Each row is a point on a landscape with many valleys, with its height.
A ball rolls from a point to the lowest of its 2 nearest points, and stops where none of them is lower. Distance is the straight distance between rows; heights are no part of it.
q783 (h 60.0): [119 184 125 188 109 148 140 136 133 147 175 176 140 121 122 103 113 117
  86 119 115 171 143  82]
q749 (h 33.7): [170 113 124 117 132 146 150 123 109  91 167 193  83 145 151 167 157 138
 114 112 123 161 160 146]
q454 (h 34.1): [ 84  84 104 120 131 121 126 122 101 151 131 125  94  97 165 148 121 118
 192 141 105 187 170 121]
q360 (h 20.5): [112 158 161 101 105 110 175  68 191 177 136  77 120 135 100 144  92 184
 168 122 104 115 116 154]
q278 (h 61.9): [174 164 118 118 112 178 128 113 134 124 146 108 125 171  77 182 161 172
 128 132 154 133 128 164]
q252 (h 21.0): [141 148 185  90  96 166 165 131 163 156 176 118 134 155  76 180 112 155
 150  82 104 184 128 101]
q213 (h 62.3): [154 130  85 124 133 162 122  84 102  99 147 112 118 181  93 171 143 155
 137 128 132 123 129 171]
q288 (h 9.6): [110 172 114  94 110 172 163 162 117 135 184 135 124 126 129 158 103 114
 120 158 129 138 110 146]
q475 (h 17.9): [ 96  91 160 138 100 125 122 132 119  90 130 141 105 189  65 146 126 109
 114 165 132 126 115 164]
q864 (h 18.3): [114  92 167  91  86 109 135  97 134 108 106 108 123 149  40 131 183 123
 107 170 156 125  79 165]
q917 (h 42.0): [174 135 167 163 131  94 114 142 150 186 111  87 170  50 140 125 138 162
 161 114 103 121 162 112]
q182 (h 19.5): [119  99  97 155 126  95  95 148 141 135 144  83 194  79 153 121 104 142
 139  95 120 138 166 108]
q506 (h 32.1): [176 159 149 104 123 160 167 120 137 129 173 189 104 131 113 167 161 141
 109 125 149 152 145 147]
q626 (h 25.4): [158 153 102 124 161 100 153  81 113 107 142 175 161 118 114 100 124 150
 113 146 177 123 115 149]
q675 (h 47.7): [183  98 122 166 141 128  92 143 122 173 140  77 203  94 131 101 134 129
 130  91 128  93 136 113]
q355 (h 10.3): [123 180 138  61 178 161 166 132 105 134 166  71 138  81 178 108  97 116
 125 129  95 140 120 149]
q76 (h 44.2): [130 141  64 183  95 140  94 104 145 120 131 157 109 157 110  87 119 147
  51 116 102 135 167 108]
q413 (h 10.2): [161 163  56 122 134 158 118 121  94 121 130 139 139 165 126 160 157 140
 139 166 182 144 132 147]
q622 (h 25.3): [ 94 137 119  69 150 125 168 177 111 106 145 108 138  73 188  82  96 107
  94 150 141 141 106 115]
q957 (h 29.2): [ 70 134 152 100 110 131 141 133 154 160 133 108 138 121 108 151 109 141
 156 119 142  86 114 152]
q95 (h 12.1): [145 121 153 169 104 153 107 166 124 135  81 148 121 124  61 104 180 143
  83 144 137 101 120 112]
q853 (h 25.7): [121 114  52 144 100 108 100 145 147 171  57 166 128 133 154  80 101 121
  83 164 175 128 123  97]
q992 (h 21.9): [ 85  92 128 118 126 137 109 131 156 114 122 105  97 154 107 159 128 131
 144  88 101  90 152 171]
q127 (h 31.8): [132 221 116 128 121 118 150 108 126 136 143 157 120 123 134 133  87 147
 112 180 120  88 100 134]
q187 (h 30.7): [165  66 130 134 129 160  91 106  84 137  87  87  85 134 131 121 168 122
 162  94  90  96 132 144]
q779 (h 17.8): [160 137 117 104 143 146 127  74 125 127 159 112 145 178 109 145 135 140
 140 171 208 138  86 173]
q876 (h 15.7): [182 102 136 129 116 161  84 150  96  89  94  90  85 148 149  91 136  88
 142 122  95  63 112 174]
q476 (h 45.7): [148  89 141  81 125 136 138  54 169 121 149  96  81 174  74 152 141 159
 151  83  94 146 174 158]
q73 (h 7.3): [ 98 176 141  59 132 161 174 128 122 160 183 102 126 106 144 147  89 109
 147 143 121 142 116 156]
q492 (h 21.7): [ 79 130 124  77  95 167 157 148  88 154 160 107 111  79 133 131 107 136
 125 132  93 170 131 121]
q97 (h 40.7): [197 122 182 172 137 101 121 134 143 198 126  84 181 102  91 104 131 143
 163 126  98  96 159 129]
q988 (h 21.6): [107 101 122 178 118 133  93 164 100 122  94 160 112 185  91 101 143  82
 108 182 136 102 125 127]
q902 (h 20.0): [110  79 136 126 159 141 108 103 116 159 113  75 157 163  80 121 144  76
 158 135 143  88  94 151]
q311 (h 40.3): [ 54 130 129  93 104 124 139 148  93 180 134 109 159  90 148 130 101 116
 164 151 146 138 100 112]
q487 (h 56.0): [154 191  60 140 117 154 120 131 141 135 165 160 104 120 153 105 123 134
  74 155 135 139 148 110]
q597 (h 28.3): [122  86 147 104 159 104 123  90 172 167 103 131 116  91 107 144 145 147
 185 101 128 150 183 130]
q892 (h 30.9): [130 100  77 120 120 174 107 173 103 170 120 120 131 119 173 138 126  95
 120 136 163  92  82  79]
q688 (h 39.3): [153 183  79 159 127 149 110 187  99 108 131 138 117 169 153 149 168 110
 123 166 132 201 160 105]
q84 (h 35.6): [135  90 117 113 148 142 123 149  93 184 127 110 172  79 178 120 153  97
 156 113 172 124 102  93]
q276 (h 44.1): [153 110 152 105 109 149 156  98 154  87 142 104 105 179  51 161 156 164
 121  86  85 143 140 167]
q655 (h 36.4): [ 91 155 158  85 148 101 138 144  90 116  94 102 143  77 189 130 101 131
  98 160  84 102  84  88]
q433 (h 43.9): [117 132 194 193 139 106 116 100 129  70  84 148 113 142  76  91 153  95
 120 123  79 168 124 126]
q930 (h 34.2): [149 160 116 171 116 145 115  94 151  92 153 139 102 166  37 116 146 131
  79 153 102 132 136 155]
q900 (h 35.2): [148 135 129 166 119 147 130 118 125  71 143 131 127 182  43 159 122 149
 101 136 100 140 111 150]
q661 (h 42.1): [120  99 125 124 173 105 108 123 152  85 104 141 136 101 115 113 163 137
 102 113 160  78 131 161]
q920 (h 24.1): [109  81 140 119 148 135 100 104 152 142  94  67 106 146  91 136 156 103
 165 106  95  94 143 162]
q943 (h 43.1): [115 136 101 128 105  88 114 119  91 148  98 105 204  87 131 112 101 172
 149 104 130 120 107 102]
q924 (h 58.7): [129 131 159 122 118 154 152 180 149  93 146 167 116 105 120 185 135 147
 104  76  99 161 131 109]
q21 (h 44.0): [176 180  92  90 140 104 160  98  77 110 116 163 157  80 181 103 111 158
 100 150 134 150  98  99]
q764 (h 49.2): [142 156 150 125 131 109 117 133 124 149  73 155 133  86 160 108 147 155
 107 143 158  57 100 105]
q685 (h 38.7): [150 131 208 157 107  61 132 105 141 167 117  73 178 119 108 126 125 169
 158 124  89  98 165 136]
q44 (h 30.8): [131 130  62 108 129 149 148 170 115  90 175 136  78 138 183 149 124 111
 106 138 111 153 130 125]
q508 (h 22.2): [107  83 150 119 113 109 126 112 101 110 109 101  98 159 156  87 100 111
 207 117 115 117 161 198]
q738 (h 54.0): [187 222 118 135 172  93 134  77 119 128 136 157 150 112 179 107 118 128
 104 154 118 116 121 114]
q583 (h 25.9): [125  96 180 140 143  94 120  93 192 175  99  60 165 119  49 113 131 137
 173 141 135 136 140 148]
q468 (h 41.0): [105 165 137 208 170 147 125  71 138 105 117 153 100 163 128 100 107 107
 137  94  90 159 111 117]
q983 (h 13.5): [146 139 186 138 101 162 159 125 159 132 171 140 136 188  59 171 101 153
 117 129 144 174  76 131]
q416 (h 36.0): [134 141 216 124 132  52 154 119 133 128 121  99 185 132 138 150 127 152
 139 112 100  75 124 132]
q632 (h 23.1): [131  74 108 178 165  96  70 134 146 121 119  85 159  96 146 129 129 134
 169  91 109 141 174 128]
q824 (h 56.9): [127 197 142 127  86 123 133 142 131 138 127 160  87  75 170 102 103 144
  63 160 100 117 128  82]
q529 (h 20.1): [134 124 138  96 108 148 141  63 135 137 170 103 125 173  74 142 117 161
 129 146 167 137  71 178]
q447 (h 9.9): [136  92 105 139 113 128  76 145  92  68  73 120  96 158 140 102 141 118
 116 141 109  83 125 157]
q399 (h 26.0): [151  72 134 153 185 106  97 101 152 151  92  95 143 102 101 127 158 130
 179 104 119 138 169 140]
q708 (h 21.2): [124 110 105 136 173  85 134  76 141  69 152 148 151 167  87  90 122  94
 112 170 166 135 115 172]
q486 (h 22.1): [135  79 142 161 183 144 115  94 140 203 134  90 162 133  72 120 120  83
 179 137 128 122 105 134]
q210 (h 19.2): [109 110 117 145 137 124 137 115 131  89 155 171  91 179 101 130 123 112
 110 158 140 120 138 168]
q669 (h 30.4): [143 166 126  93 122 142 166 107 129 120 147 158 112 101 120 155 140 176
 116 121 139 113 117 150]
q934 (h 33.9): [128 175 176 129 155  53 154 112 126  99 136 130 174 130 145 167 102 141
 107 139  84  84 106 110]
q882 (h 29.4): [120 171  59 144 120 106 134  87 132 159 122 179 140 135 118  68  94 141
  92 164 151 123 128 129]
q830 (h 23.6): [148 192 163  74  97 149 177  80 168 189 158  79 104 132 115 167 109 171
 167 127  97 135 129 135]
q273 (h 30.5): [123 121 153  96 147  96 143  93 163 151 150 118 156  68 129 134 127 151
 162  71 122 147 174 137]
q536 (h 23.0): [ 96 132 164  68  91 153 166 138 147 170 176 128 108 125 103 171 107 126
 148 103 114 152 143 128]
q703 (h 46.7): [129 130 120  86 128 141 145  77 189 153 163 105  94 129  91 164 120 162
 167  89 101 143 171 150]
q735 (h 7.2): [128 162 164 171  96 131 111 134 133 164  92 163 113 110  94  77 170 149
  83 139 133  80 139 112]
q986 (h 23.9): [103  77 160 116 116 109 104  80 132 131 116 108  79 169 119 124  83 114
 202 123  99 142 170 174]
q927 (h 22.3): [123 113 157 122 163 134 122 133 121 161 116 105 178 142  90 109 127  86
 147 147 180  62  75 144]
q438 (h 42.5): [124 157 169 198 165 129 134  76 143  74 110 149 107 167  67 115 117 107
 123 118  89 177 104 124]
q313 (h 37.9): [ 90 154 162  85 107 126 136 142 100 163  91  89 123  63 178 138 127 149
 138 136  97  96  94  99]
q502 (h 15.6): [116 121 158 136  88 127 134 133 131 108  95 136 124 144  29 119 174 138
  94 164 138 103 109 148]
q37 (h 30.6): [126  73 175 113 111 153 112 146 132 161 109 126  87 154 124 168 159 121
 164  77 104 118 167 124]
q481 (h 42.8): [150 166  51 180 115 148  99  94 122 149 144 139 123 196 110  84 140 125
  82 126 119 138 171 126]
q766 (h 46.8): [157  98 164 182 131 136  77 146 120  83  84 154  91 140 110 104 179 110
  88 125 101 113 146 127]
q82 (h 12.8): [130 156 116  92 162 127 169 124 109 146 188  82 172  76 165 111  98 117
 151 121 101 183 136 135]
q488 (h 16.1): [130 168  70 101  94 188 138 137  87 141 164 103 125 106 121 164 126 158
 127 127 104 155 116 119]
q770 (h 27.7): [122 136  94 141 119 120 132  88 118 116 126 181 123 135  79  91 132 145
  91 161 163 118 131 146]
q212 (h 38.9): [108  76  90 112 138 113 123 144  83 131 107 145 166 105 169 124 159 127
 140 120 184 127 112 102]
q870 (h 36.1): [166 161 136 177 131 166 116 133 121 102 153 138 134 208  99 179 132 128
 136 154 153 181 126 134]
q731 (h 28.9): [122 132  55  95 135 105 156 167 155 112 131 121  83 103 188  73  97 104
  64 167 155 169 125  72]
q748 (h 39.1): [ 90 146 137  99  84 145 133 169  90 168 106 127 134  92 144 141 131 139
 129 143 145  95  95 105]
q149 (h 59.2): [120 115 176 165 142 147 119 196 151  95 105 170 120 101 149 169 138 125
 107  89 113 158 120  82]
q722 (h 16.2): [151 141 122 138 157 148 103 136 139 149  88 132 135 116  83  80 152  97
 100 163 149  50  87 134]
q425 (h 61.0): [160 236 172 174 104 158 117 135 128 157 142 132 148 148 116 141 155 128
 121 166 164 176 145 112]
q991 (h 63.5): [114  98  98 132  86 126 103 111  67  75 105 105 112 156 121 108 109 149
 161 117  85 108 135 178]
q98 (h 52.3): [139  88 134 148 117 144 100 176 145  91 111 157  72 113 188 149 156 123
  86 118 140 106 161 108]
q204 (h 60.5): [144 211 124 170 110 160 130 142 111 173 173 155 137 161 128 107 145  97
 107 149 144 179 153  95]
q39 (h 29.7): [130 131  57 124 112 138 141 176 138  85 158 135  63 126 185 112 102 110
  70 162 118 167 137  80]
q277 (h 13.4): [163 191  69 116 101 176 129 137  97 135 147 144 131 129 118 156 136 158
 110 154 145 142 118 132]
q615 (h 20.3): [114 144 143  87  79 169 156 176  92 128 149 128 119  69 129 148 126 161
  94 122  98 152 112 104]
q244 (h 16.4): [158 115 192 146 134 144 141  98 160  92 148 142 125 197  51 152 122 133
 112 130 124 196  72 129]
q419 (h 51.5): [148  90 129 138 128 165  89 172 161 108 111 109  83 111 160 167 162 132
  98  92 137  68 137 111]
q317 (h 27.6): [186  93 158 111 105 157 109 111  89 126  95  81  88 150  94 117 174  78
 168 109  58 101 119 159]
q373 (h 19.7): [117 101 180 166 106 132 102 166 100  91  94 132 117 192  71 128 136  79
 130 158 109 120 102 145]
q763 (h 35.5): [122  87  95 106 146 117 151 114  99  93 150 179 103 132 156 146 149 137
 135 118 149 140 139 155]
q963 (h 30.3): [ 81 160 157 124  80 145 146 183 141 141 136 140 133 125  93 158 111 148
 121 138 132  88 110 137]
q256 (h 38.5): [102  77  62 120 103 138 100 119  87 117  98 118 128  99 151 149 139 168
 134 102 137 131 131 107]
q775 (h 33.0): [ 93  94 108 104 112 142 149 140  95 125 169 124  75 133 176 163 110 108
 168 109  79 174 161 134]
q938 (h 25.8): [ 87  86 143 127 164 113 107 121 169 156 125  90 148 128 112 144 121 108
 182 102 131 106 155 151]
q744 (h 36.8): [117 119 108 172 107 145 105 153 119  69 111 145 121 155  85 151 123 164
  95 115  89 121 120 127]
q740 (h 24.3): [ 84 124 136 128 143 129 128 167 134 149 118 148 149 139 123 120 119  91
 137 159 183  67 102 142]
q755 (h 20.4): [130 103 221 137 131 115 140 122 152  65  99 141 116 187  63 148 119 114
 129 112 104 168 100 138]
q845 (h 36.5): [ 84  84 109 140 148 103 129 157 114 160 142 102 180 116 157 127 122  89
 179 120 154 145 135 111]
q398 (h 27.9): [ 99 146  87 104 135  91 140 186 155 130 118 146 131  93 189  77  91  98
  90 170 165 127 113  82]
q982 (h 51.0): [146 162 146 150 135  73 106 119 136 144  74 161 158  93 186  74 113 135
  86 150 153  91 124  85]
q155 (h 46.0): [156 180 128 105 142  76 157  78  72 121 107 160 162 113 158 145 118 165
 112 156 111 117  81  96]
q497 (h 43.3): [143 115 132 144 158 110 106 150 169 173 102 102 150  31 141 139 130 144
 172 128 119 162 158 107]
q633 (h 17.6): [115  93 123 113 138 109  89 114 108  86  88  90 128 162  95 121 157  56
 149 160 123  87 100 168]
q382 (h 40.8): [151 183  31 137 129 128 105 161 122 147 121 126  98 166 168 103 172 112
 120 173 156 188 173 105]
q742 (h 24.0): [ 65 117  99  85 143 130 140 163 135 129 156  79 137  68 183 115  95 104
 130 120 117 148 129 123]
q858 (h 23.2): [ 79 140 161  69 102 139 154 129 135 192 141 107 103  64 121 140 107 138
 155 134 102 160 153 119]
q86 (h 20.2): [ 85 108 103 109 119 144 124 147 139 109 147 131 105 119 146 168 130 137
 128 102 118 110 139 145]
q111 (h 58.2): [135 136 175  93 100 147 171 159 183 118 138 150 106 113 100 167 151 174
 108  67 112 116 153 131]
q4 (h 31.0): [111 190 113 136  85 142 138 151 127 131 139 168 128 118 103 133  95 160
  95 164 129  97 111 122]
q752 (h 52.8): [145 190 119 144 144  60 136  91 139 132 125 172 158  99 189  72  89 136
  82 146 117 112 140 103]
q151 (h 45.9): [155 120 145 149 104  88 100 146  89 163 121  93 216  91 140 110 128 157
 144 109 127 105 143 108]
q228 (h 28.4): [124 155 138  72 117 140 169  92 127 153 153 124 118  72 138 153 138 172
 143  93 115 136 135 139]
q60 (h 23.3): [103 117 157 116 131  96 139  71 197 172 131  86 134 110  66 136  96 165
 184 125 135 147 136 150]
q867 (h 15.8): [110 129  92 120 144 107 142 124 123 125 171 101 189  85 154 124 100 139
 152  96 124 155 140 129]
q118 (h 32.8): [126 201 154 108 146  96 162  98 139 116 151 123 153 123 145 151  90 141
 136 143 108  87  89 147]
q960 (h 39.4): [151 165 130 211 163 143 133 119 120  99 146 174 104 174 156 116 111 105
 144 116  95 187 128 104]
q641 (h 59.6): [101 154 157 179 124 143 132 172 161 119 140 182 127  95 119 132 118 128
  88 116 121 159 123  84]
q194 (h 19.1): [135  96 163 123  94 140  99 166 104 100 103  97 100 159 147  86 118  96
 170 115 105  80 148 198]
q393 (h 54.9): [199 216  70 118 170 103 123 124 140 128 138 128 168 104 198  79 109 123
  96 154 138 145 136 110]
q518 (h 36.3): [130 117 187 167 144 127 151 144 142  96 139 204 111 148 106 157 132 117
 111 105 113 168 146 120]
q511 (h 28.6): [132 119 107  90 114 150 128 181 103 155  94 117 135  83 192  99 114  96
  97 170 177 117  84  69]
q324 (h 26.2): [136 185 161  70 133 119 180  73 135 161 140  86 114  87 148 160 121 162
 163 115  69 129 122 131]
q479 (h 37.8): [144  79 134  99 163 112 142  52 146 125 186 109 162 165 118 138 115 123
 160  99 159 170 138 167]
q483 (h 37.6): [143 182 127 195 134 141 100 166 120  98 125 135 135 198 138 166 153 113
 145 163 143 198 163 123]
q510 (h 35.3): [106  78 110 152 168 115 100 144 129 173 121 112 142  88 161 145 124  92
 189 140 122 170 156 107]
q395 (h 45.3): [160 117 207 161 135 114 109 142 144  75  82 145  96 147  77 114 188  80
 110 120  76 138 143 138]
q503 (h 39.0): [123  63 163 114 153  81 128  68 152 110 147 100 167 131  92 123 131 126
 155  86 132 151 166 165]
q831 (h 32.0): [157 224 140 167  94 145 151 134 137 138 139 152 130 127  82 138 116 181
  95 148 105 117 105 114]
q183 (h 47.5): [132 159 136 102 119  89 149 103  92 122  95 164 144  82 147 125 132 185
 118 137 146  91  95 117]
q815 (h 39.6): [ 69 129  90 107  99 122 150 139 102 143 150 141 150 133 122 147  96 126
 146 158 164 119  94 135]
q302 (h 49.8): [145  67 124 139 187 145  94 126 144 142 122  91 148 110 158 130 152 102
 143  73 138  87 127 135]
q602 (h 36.9): [141 101 116  84 162 133 165  82 122 118 182 146 131 154 149 160 132 114
 155 114 165 158 135 164]
q753 (h 39.5): [161  97 150 124 180 130 126 141 122 146 118 152 171 100 152 110 165 104
 126 115 189  84 106 120]
q849 (h 25.6): [159  94 204  97  79 137 103 126 113 106  91  88  96 178  97 109 143  80
 179 111  83 120 143 172]
q156 (h 50.8): [153  75 106 128 168 160  85 148 152 111 113 102 106 119 187 145 141  98
 120 100 152  64 118 119]
q330 (h 62.8): [148 116  87 139 105 159 123  95  70  89 144 114 103 178 123 153 115 157
 164 103  85 137 142 173]
q868 (h 14.3): [153 174 102 107 143 127 120 114 122 125 141 111 166 162 149 152 147 132
 157 178 217 146 123 160]
q450 (h 41.9): [150  65  77 134 157 119 119 164 103 119 104 135 128 135 213 117 150  94
 134 127 179 118 103  84]
q153 (h 44.7): [104 105  91 177 100  94 128 180 127 132 135 170  65 161 186  86 127  93
 102 149 132 150 156  73]
q396 (h 43.7): [118  81  88 142 130 104 121 172 128 111 104 161  80 133 201 104 146 100
 108 156 173 131 137  84]
q582 (h 33.3): [162 201 126 191 126 164 120 120 148 131 152 140 137 158  62 124 137 150
  91 141 125 144 137 126]
q606 (h 36.2): [169 105 186 125 159 113 134 125 112 173 122 109 195 106 124 117 158 118
 150  92 157  86 114 134]
q138 (h 38.0): [133 139 168 177 169 135 152 111 128  77 121 205  98 146 143 143 113 118
 140  95 103 185 114 106]
q555 (h 43.5): [141  98 105 148 172  97  93 130 151 107  90 154 150 105 144  81 152 121
  88 129 179  97 136 119]
q473 (h 31.9): [103 102  84  83 134 162 150 156 112 101 178  97  76 116 202 140 111 103
 123 109  87 174 149 127]
q5 (h 64.0): [ 94  82  88 151 125 117  91  93 102 116 101  96 109 123 128 135 118 150
 178 114  96 122 153 151]
q437 (h 33.4): [144 132 175 105 135  82 165 107 128 122 163 125 189  90 147 132 120 152
 139  86 136 116 140 148]
q674 (h 24.4): [142 104 145 147 161 139 128 117 136 227 120 118 152  85 109 131 127 103
 199 149 144 134 118 110]
q88 (h 56.5): [146 214 101 129  91 135 131 101 133 166 148 144  97 101 184  79 111 131
  61 137 105 126 152  90]
q164 (h 22.7): [ 75 105  67  99 143 110 135 182 146  99 142 101 126 110 195 126 105 100
 123 128 142 128 111 104]
q25 (h 23.5): [147  93 231 108 100 123 122 142 131  72  85 115 113 185  84 134 135  96
 150 100  85 134 129 148]
q964 (h 34.5): [146 194 147 203 162 163 120 111 154 124 139 146 139 171  82 150 133 118
 125 129 140 185 119 114]
q899 (h 35.4): [109 156 173 102 155  79 140 133 103 113 132  85 162  85 181 152 107 137
 103 122  52 115 111  88]
q79 (h 11.6): [140 160 150 117 102 171 153 137 149 130 189 135 119 177  93 180 104 125
 123 144 148 140 110 148]
q650 (h 57.3): [122 173 150  88 112 124 141 149 144 110 122 134  94  54 181 132 119 153
  85 139 118  88 112 118]
q915 (h 55.6): [164 189  47  95 144 141 130 132 144 102 146 130 125  90 185 111 107 138
  86 144 147 138 117 112]
q143 (h 45.8): [ 96 125 107 201 104 116 127 162 130 123 147 175 108 147 161 101 114 100
  85 120 110 186 144  60]
q553 (h 34.8): [129  89 184 141 127 128 136 180 123  91 134 194  91 160 165 157 134 108
 130 102 106 144 159 132]
q929 (h 24.5): [114  95 189 106  99 134 158 114 171 140 132 119 124 172  65 162 125 162
 160  75  87 176 157  89]
q750 (h 25.5): [116  79 174 106  97 133 133 102 115 115 152 132  92 202 122 152 102 124
 166 102 100 144 158 164]
q365 (h 27.5): [ 74 127 141 108 147 134 112 152 165 176 135  93 150  86 146 146 113 105
 169 105 141  95 129 134]
q547 (h 33.2): [138  63  84 143 157 157 113 128  87 180 130 107 138 119 173 125 133  90
 163 115 147 111  92  90]
q975 (h 46.1): [132 109 120 195 100 122  75 121 129  90  99 150  95 146 116  79 156 130
  63 112  96 132 172 104]
q704 (h 19.6): [102  86 134 111 144  81 112  92 129  69 114 113 154 160  78 117 142  76
 125 167 158 121  97 166]
q564 (h 18.4): [135 177  99  78 104 184 155 163  69 127 149 121 124  95 140 125 104 151
  87 158 103 156 101 105]
q198 (h 37.7): [ 67  77  89 137 144  94 132 141 114 116 137 115 143 160 157 138 110 102
 176 125 147 120 123 137]
q305 (h 33.1): [123 108 157 114 144 125 133 112 132 173  96  97 153 102 104 121 160 137
 164  96 155  91 118 145]
q570 (h 34.9): [140  61  87 142 127 151  76 114  89 139  86  93 107 117 161 145 161 142
 151  98 131 108 129 109]
q619 (h 39.2): [ 71 103  88 138  85 137 140 162  85 122 150 141 128 173 119 163 104 130
 147 144 126 136 115 126]
q243 (h 40.9): [112 132  54  98 105 125 126 100  93 133 124 113 163  73 146 129 112 176
 134 105 129 148 110 105]
q802 (h 41.8): [159 182  22 149 140 137 105 108 133 158 128 147 123 175 142  95 147 120
 113 156 166 148 165 127]
q384 (h 22.9): [155 152  83 147 170 102 143  70 126 127 157 161 149 169 110  72 127 111
 118 172 188 142 129 148]
q135 (h 23.4): [107  91  62 163 109 116  90 153 120 142  72 171 106 178 124  88 122 108
  95 171 149 115 130 105]
q590 (h 42.3): [134  89 160 125 103 131 138 131 116  81 109 136  98 160  80 152 169 155
 120  89  94 126 142 157]
q99 (h 26.1): [ 97 147 101 139 130 107 117 182 147 159 111 162 140 113 164  88 110  95
 111 172 180  85 109 109]
q976 (h 45.4): [118 112  88 150 136  95 110 112 154 146 102 165 122 107 175  55 143 115
  79 130 182 114 153  99]
q544 (h 40.6): [155 113 166 164 116 135 137 135  93  52 116 166 113 167 109 147 116 144
 132  96  87 147 134 151]
q6 (h 20.7): [122 130 171 101  81 131 163  93 148 119 136 110 118 155  50 126 133 170
 110 159 144 112  75 167]
q797 (h 18.2): [104 133  77  98 153 131 149 126 137 108 173 124 137 104 161 150 114 137
 136 108 133 137 130 152]
q428 (h 57.7): [126 155 155 104 110 131 140 163 183 118 125 153  96  78 136 143 147 169
  94 106 135  77 138 146]
q879 (h 27.8): [113  94 168 115  90 139 131 141 162 174 122 133  88 134  86 171 136 153
 174  96  88 177 195  90]
q224 (h 41.7): [134 123  92 100 132  92 150 135  95 113 120 174 163  84 174 102 126 146
 110 141 174 141 108 101]
q130 (h 48.9): [177  68 116 153 178 150 118 111 139 157 154  88 161  90 132 106 122 109
 121  69 118  86 108 106]
q168 (h 61.5): [172 206 162 142  95 171 118 141 132 135 136 116 139 164  90 180 151 158
 128 165 168 149 122 150]
q812 (h 29.3): [115 107 188  99 125 101 147  80 167 163  99  62 163 126  77 113 146 146
 161 124 152 104 109 162]
q435 (h 38.4): [ 63  78 131 139 101 130 117 140 100 137 128 116 115 184 121 155 107 109
 174 138 125 113 131 149]
q298 (h 32.9): [128  79 193  94 113 140 136 157 138 118 128 165  98 154 135 176 145 123
 144  59 102 149 173 109]
q759 (h 21.8): [ 97 126  52 138 159  85 131 169 177  88 147 139 121 133 179 111  91 106
 106 137 147 115 121 111]
q507 (h 26.8): [ 91 122 144 115 114 161 125 146 108 227 119 106 129  85 127 142 129 103
 188 148 142 126 119 105]
q850 (h 36.6): [141 119 165 110 154  91 137 141 119 111 125 150 179  87 161 114 145 140
 123 101 173  95 126 140]
q941 (h 26.7): [ 83 114 117  74 117 157 137 195 117 130 121  96 110  75 188 106 119 100
  95 160 154 124 108  97]
q967 (h 38.8): [158 129 117 197 127 136 113 131 113  50 115 165 103 148 127 122 112 153
 101 110  85 152 135 116]
q829 (h 28.8): [128 158  61 125 108  90 127 121 140 149  75 177 154 109 164  80  72 140
  86 164 157 136 111 101]
q765 (h 20.6): [ 93 115  78 138 165  95 131 135 151  82 133 159 128 152 136 111 112 110
 116 141 150 103 128 150]
q637 (h 15.1): [141  99  90 136 162 140  79 138 115  99  77 115 112 157 118  99 156  71
 109 154 127  67  95 141]
q710 (h 12.7): [124 158 121 151 121 122  86 119 147 179  74 149 132 118 116  54 135 118
  81 157 158  63 127 116]
q774 (h 40.5): [126  83 149 100 171  91 132 103 149  90 126 117 167 108 106 124 151 139
 132  73 142 110 146 165]

Where does a ball stop that starts at each point below?
q198 -> q902
q395 -> q252
q497 -> q902
q84 -> q475
q156 -> q73

Call two points neighbours if one is among the 2 nearest of the other. Go from one point of each pair to the other, from neighbour to neighbour, staying as low as possible. Name the highest point that can't be avoided.
q413, q582 -> q311
q902, q735 -> q435
q447, q252 -> q858
q413, q447 -> q6
q475, q413 -> q882
